Each row is a point on a tangle of strands that fork, close into loops and nearly touch. The rows are in no order.
Two points are linked if the straight distance between their rows is under 30.5.
K921: [ 25   0   6  17  20  -6  12   0  -6  19   2  -8 -12  10  12   7 -17   9
   1   1 -13]
K32: [-12  -9 -15  10  29   9  -1  14  21  -2   5   0  -9   1  -6   4  22   5
  15  23  16]
K305: [  5  -9  11   6   5   1  18  -6   3 -12 -19  -4  -1 -10   5 -11  -5 -11
  -2  -1  -8]
K768: [ -5  13 -11 -25 -18 -10  -6 -13  -7  -5   3  22  22  -3   0   4   0  11
 -33  -3  -8]
K529: [-14  -3   4 -14 -30  25  -9   0   6 -12 -15   2   7  -8 -18 -13  10 -23
   4  -4   5]
K616: [  5  10  -2  -1 -20  10 -22   2 -13   9   7  -7  -1   9  -1   3  -5  -2
  10  -7  -1]
K594: [ 11 -17  12  14  -2  -5  -5  17   8  37  16  -5 -17  -4   5   4  -1  23
  17   8   4]
K511: [-14  -2  17  12 -10 -10  10   4  10  -8  19  -6 -10 -15  15  -3   6   9
   7  13  11]
K838: [ 22  -9  -9 -10 -16   5   5  -7 -12  -1 -15   9  -7  -9 -16 -14   9  -1
   8 -15 -12]
K581: [ 17 -12   7   3   0 -12   9   3  -7   5  -2   6 -13 -10   1 -11  -1  16
  12  -3  -8]
K836: [  3   9  17  24   7   0   7   7   8  14  18 -17 -11   4  21   3 -14   3
   6   9  -2]
K783: [  4   9   4   8  -5   2 -12   7  -4  12  14 -12  -6  10  11   7  -4   6
  11   5   5]
K711: [ 12   1  -4   9  13  -4   7 -10  -5   3 -11   1  10   6  12  14 -28 -11
 -33  -7 -19]
K686: [  2  14 -12 -19 -16  -6 -20  -8 -19   5   9  12  17  12   1  12 -13   4
 -32  -7 -14]
K753: [  9   3  16   6 -21   2   2  -3  -4   3   2  -7  -5  -5   7  -4 -10  -1
   3 -10 -10]
K304: [-27   5 -18 -10  26   8  -8   4   9 -12   8   1  19  12 -17  10   5 -14
  -4   1  23]
K225: [ 23   3 -13  -4  -4 -12  -1 -13 -19   6  -3   5  -1   6   1   8 -10  10
  -8 -13 -18]
K650: [ -8   3 -15   3  14  20 -14  13   8   2  -7  -5  -3   8 -13   5  15  -9
  18   6  19]
K630: [ 15   3  -1   2  -7  -8   4 -11 -12   4  -3   1   4   3   7   6 -15   4
 -15 -11 -19]
K278: [  7  -3  -3 -13 -10  -3   7 -14  -7  -7 -13  11  12  -7  -2  -4  -4  -4
 -21  -8 -15]
K39: [  8   3  24  15 -25   3   6   0   0   5   2 -10  -5 -10  11  -8 -18  -8
   2 -10 -13]
K58: [  8 -11  -1   1   7  -7  -5   8   0  12   5   5 -13  -1  -2  -4  10  16
  18   8   3]
K828: [-21   2  -7  -8  24   2   2  -1   9 -13  -2   2  21   6 -12   4   1 -18
 -11   4  13]
K949: [ -8  -3   2  -8 -28  27 -15   0   2  -8 -15  -2   7  -6 -14 -13   3 -30
   0  -6  -2]
K817: [  0  -5  -4  -2   6  11   1   0  -2  -8 -19  -2   2   1  -9  -6   5 -13
   3  -3   1]
K729: [ 25  -5 -15  -7  -7   1   1  -9 -18   8 -16   7  -3   2 -12  -3   0  -3
   7 -16 -16]
K870: [  0   9 -10 -11 -18  16 -27  -1 -14   5  -4  -2   3  12 -11   2   2 -11
   7  -8   1]
K448: [ 27  -4 -13   0   2  -5   5  -7 -17  11 -11   2  -5   4  -4   2  -6   6
   6 -12 -16]
K735: [ -6  -3   7   4 -13  21 -10   2   5  -9 -14 -10   2  -3  -2  -7  -1 -26
   4  -3   1]
K418: [ 14 -19  10   9   6  -9   6   7   0  14   4   5 -15  -9   3 -10   0  19
  16   4  -3]
K887: [-18  -8   1  -9  21   4  15  -4  12 -20 -17   7  23  -8 -10  -8   1 -22
 -16   2   5]
K481: [-12  12 -26  -8  13  14 -25   9  -1   7   4  -1   3  21 -18  13  12  -3
  15   3  20]
K292: [ 24  -3   9  15   9 -13  17   1  -7  16   3   1 -12   0  10  -1 -13  13
   4  -4 -15]
K472: [  8   1  23  21 -17  13   6   1   4  -1  -7 -15  -4  -6  10 -10 -20 -19
   2  -6 -14]
K738: [  5  -7  -5 -23 -22   1   7 -12  -4  -9  -7  14   4 -11 -15 -15  18   1
  -1 -14  -7]
K261: [  4  14  -2   8   6  -4 -13   7  -4  17  24 -11  -7  17  15  13  -6  14
   7   8   6]
K358: [-18   8  10   2   2 -15   4  -4   8 -13  13  -2   0  -3  14   6   1   9
  -7  11  10]
K560: [-11  -6   0  -4  21  -4  15  -4   9 -19 -14   3  10  -3  -5  -5   3  -9
  -8   1   4]
K982: [ 18   5  -5   4  -2 -10   7 -12  -9   4  -8   6   9   4  13   9 -28  -5
 -30 -12 -24]
K250: [ 22  -9   9  13  -1   3  -3  14  -1  35   9  -4 -12   3   5   4  -5  17
  18  -1  -5]
K712: [  5 -15  12   8   6  -3  17   2   8  -9 -14  -2 -10 -15   4 -15   5  -5
  11   2  -3]
K350: [ -5  -7  15   7   2  -6  13   3  10 -11  -3  -2  -9 -14   9  -9   6  -2
  12   5   3]
K184: [-12  -4  -1 -15 -22  17  -1   1   8 -15 -12   7   7  -8 -22 -13  16 -17
  12  -5   8]
K655: [-22   6  11  10   1 -12   5   2  12 -11  26  -7  -6  -8  19   6   6  13
  -1  21  14]
K240: [  5   2   0   5   2   7  -3   0  -5   0  -9  -8  -1   6   1  -1  -8 -12
   3  -4  -4]
K14: [ -8  -6   2  -5  -5  13   5  -2   7 -15 -18   1   5  -9 -13 -11  11 -17
   7  -2   6]
K85: [ -7   2   5   7  -8  16 -12   1   1  -6  -7 -10   2   3   2  -2  -6 -18
   0   0  -2]
K846: [  6   0  10  -6 -22  -4   4  -7  -7  -4  -1   0  -1  -9   4  -8  -5   1
  -4 -12 -11]
K925: [  0  -7   2  -3  16 -17  16  -4   2  -7  -4   8  -7  -5   2  -2   7  14
   0   4  -1]
K428: [  0 -12   9  17   2   1  -9  18  11  25  25  -9 -14  -2  12   9   6  19
  15  16  10]
K378: [ 16   1  -7  10  20  -3   6  -9 -10   3 -14  -5   5  12   6   8 -22 -10
 -18  -9 -15]
K839: [ 11   1  20  20 -17   3   4  17   2  23  13 -14 -15  -8  10  -1 -12   4
  16  -1   0]
K197: [ -6  -7   6 -11  -3 -15  23  -8   9 -20  -8  14   3 -18   1 -10  11   9
  -7   0  -3]
K259: [ -8  -2  -2  -4  23 -10  15  -4   8 -15 -10   5   1   0  -2  -3   6   2
  -7   3   8]
K752: [-17  -2   7   2  14 -17  16  -1  13 -17   8   4  -4  -6  12   1   8  10
  -6  13  10]
K308: [ -4  14  14  19  -6   2  -8   7   3  12  21 -18  -8   8  18   6 -13   1
   4   7   2]
K52: [-15   4 -10  -5  25  -5   3   3   7  -6   9   6  -4  11  -5   5  13  12
   3  14  16]
K762: [  2  -6  14  10 -11   6   8  -7   2 -11 -15  -4   5  -7   8  -8 -18 -22
 -17  -4 -18]
K881: [ 14  -7   9  -1 -12 -16  13  -1  -9   4   7   3  -9 -14   3  -8  -1  18
   4  -9 -10]
K761: [-13  -6  -7  12  36   3   6   9  20  -5   7  -5 -10  -1   5   4  14   3
   8  22  14]
K508: [  6  -3   7  -9 -21 -14  11  -7  -6  -6   1   6  -1 -15   3  -6   5   9
  -6 -11  -7]
K94: [ -3  -7  10   4   2   2   7  -8   3 -14 -13  -3   8  -8   6  -6 -11 -17
 -18   0 -13]
K346: [-1 -3 -9 -2 20 -5 -4  6  1  4  6  7 -9  6 -1  2 11 13 14 13 11]
K587: [  2  -2  11 -13 -16 -19  19 -12   2 -14  -1  16   4 -23   4  -9  11  14
 -12  -9  -9]
K771: [ -3   0   2   7  -9  -2 -13  14   1  21  29  -6 -11   1   8  10   7  21
  18  14  15]
K652: [ -2   2 -12  -1  -2  24 -21   9  -5   1 -19  -9   1   8 -16  -1   7 -22
  15  -6   5]
K6: [-24   7 -21  -9  23  10  -6   6   9  -8   6   2  13  15 -22   9  15  -7
   8   5  26]
K884: [-23  -3  -2  -9  24   5   3   1  11 -18  -5   7  28   0 -13  -3  -4 -25
 -16   2  11]
K319: [  6  17 -14  -2  -1   6 -30   0 -17  14   8  -8   0  26  -1  14  -9   2
   2  -2   2]
K939: [ 15   0  17  20  -4   7  -2  16   3  33  14 -16 -13   3  11   6  -9   5
  16   4  -3]
K19: [  9   0  15  19  -5  13   9  -2   0  -3 -14 -12  -1  -3   7  -6 -20 -22
  -5  -7 -18]
K680: [-12  -7  22  14 -12  -2  10   4  14  -8   9  -9 -10 -20  14  -7   6  -2
  13  13   8]
K964: [  3   2  -5 -15  -3 -13   6 -14  -5  -8  -8  15  13  -6   2   3  -1   6
 -24  -8 -12]
K410: [  9   4  -8 -21 -26 -13  -2 -14 -15   1   4  12   7  -4  -6  -3   7  12
 -13 -15 -10]
K704: [-21   8 -23 -11  13  15 -15  10   6  -2   2   4  10  16 -25   9  16  -6
  14   2  25]
K368: [-17  14 -12  -9   5  -4 -16   0  -2  -1  16   1   4  17  -3  14   7  11
  -1   6  16]
K69: [ 10  17  -6   5 -10   8 -26   1 -15  16   8 -10  -1  20   1  10 -13  -1
   5  -9  -6]
K826: [ 11  -4  -5 -18 -25  -1   1 -11 -13  -1  -4   9   1  -8 -14 -10  14   5
   1 -18  -8]
K352: [ -2  15 -17  -5   3  10 -29   5  -9   9   2  -6   0  21 -10  12   3  -2
  10  -1  10]
K299: [  9 -16  21  15  -2  -7  11  12   6  17   8  -4 -19 -16   9  -9  -5  15
  14   3   0]
K723: [-15   1 -19   5  20  15 -11  15  15  -2   4  -3  -3   9  -9   7  21  -4
  19  17  21]
K316: [ -5   3   1   0 -24  -7 -14  12  -5  20  29  -2 -11  -3   4   8  10  22
  18   8  14]
K550: [ -2  -6  10  -3   7 -21  22  -5   6 -16  -5  11  -1 -15   7  -8   6  13
  -5   2  -4]
K607: [  7 -10  -4 -12 -12   3  12 -13  -4 -11 -23   8   9 -11 -10 -11   2 -11
 -13 -11 -13]
K623: [  9  -8  26  20 -15  -4  14  15   5  21   9 -11 -16 -16  10  -4 -10   9
  14   0   1]
K440: [-12  -8   2  11  28  -4  11   7  18  -7  10  -6 -14  -7  12   0  11   7
   7  21  12]
K596: [  9   4 -13   0  14   3  -9  -6 -14   4  -8   0  10  16  -3  10 -19 -10
 -20  -9 -10]
K537: [  6   8  -8 -18 -15 -14  -2 -14 -10  -2   1  14  14  -3  -2   5   0  15
 -21 -10  -9]
K8: [ -5  -8  10  14  15  -5  13   6  12  -7   3  -4 -11  -7  12  -6   6   3
   9  13   4]
K276: [-17  -2   7 -18  -1 -17  21  -7  15 -23  -6  16   9 -12  -2  -9  14   7
 -12   1   3]
K66: [ -7  16  -9  -1   4  -6 -20  -1  -6   6  20  -4  -5  17   5  13   1  13
   2   8  10]
K728: [-22   1  -7  -9  27  -8  13  -2  10 -17   2   7   6   5  -6   3  11   5
  -2   8  17]
K932: [ -3  -7  -3 -21 -14   5   9 -10   1 -14 -17  12  15 -10 -17 -16  11 -11
 -10  -8  -5]
K895: [ 10   5  13  18  19  -4  11   3   2  10   8 -15  -9   6  16   2 -14   5
   0   4  -5]
K886: [-20  12 -12  -5  17  -2  -5  -1   4  -7  17  -1   2  15  -1  12  10   8
  -3  14  19]
K386: [ 12 -12   4   4   9  -1   7   2   0  -2 -14   3 -10  -7  -1  -9   4   2
  13   1  -4]
K446: [  3   6 -14  -8 -15  22 -26   3  -9   4 -13  -2   3   9 -20   0   6 -15
  13  -8   4]
K363: [ 12   7 -19 -11  -7  -2 -13 -11 -19  10  -4  10  14  12  -1  14 -20  -4
 -33 -10 -17]
K847: [ 13   2 -17  -5   6   1 -12 -11 -20   4 -10   7  14  13  -5  12 -20 -12
 -25 -12 -15]
K597: [  0   0 -13   3  13  23 -14  15   4   0 -18  -7  -2   7 -13  -1   9 -18
  19   1  10]
K393: [-25   2   6  -9   7 -15  17  -5  18 -24   2  10   8  -7   4  -2  10   7
 -14  10  12]
K645: [ -7  15 -16 -26 -13  -6 -18 -10 -14   2   7  18  22  10  -7  10  -5   7
 -31  -6  -6]
K552: [ -4  12  -1   5 -10   8 -21   4  -2   6  11 -13  -4  10   4   7  -1  -3
   8   3   7]

A fork is a point with three links, a tip a point with one. Leave the first point through the second and follow the links. Name the first fork or tip that comes.
K481; K704 => K259
K472; K19 => K712
K712; K305 => K508
K292; K921 => K783
K363; K686 => K537
K299; K623 => K316
K964; K278 => K826
K680; K511 => K197

How many points has the smallest loop of links through each point below? Write - if it is on no loop.
K738 => 8
K94 => 13
K630 => 17
K735 => 8
K511 => 15
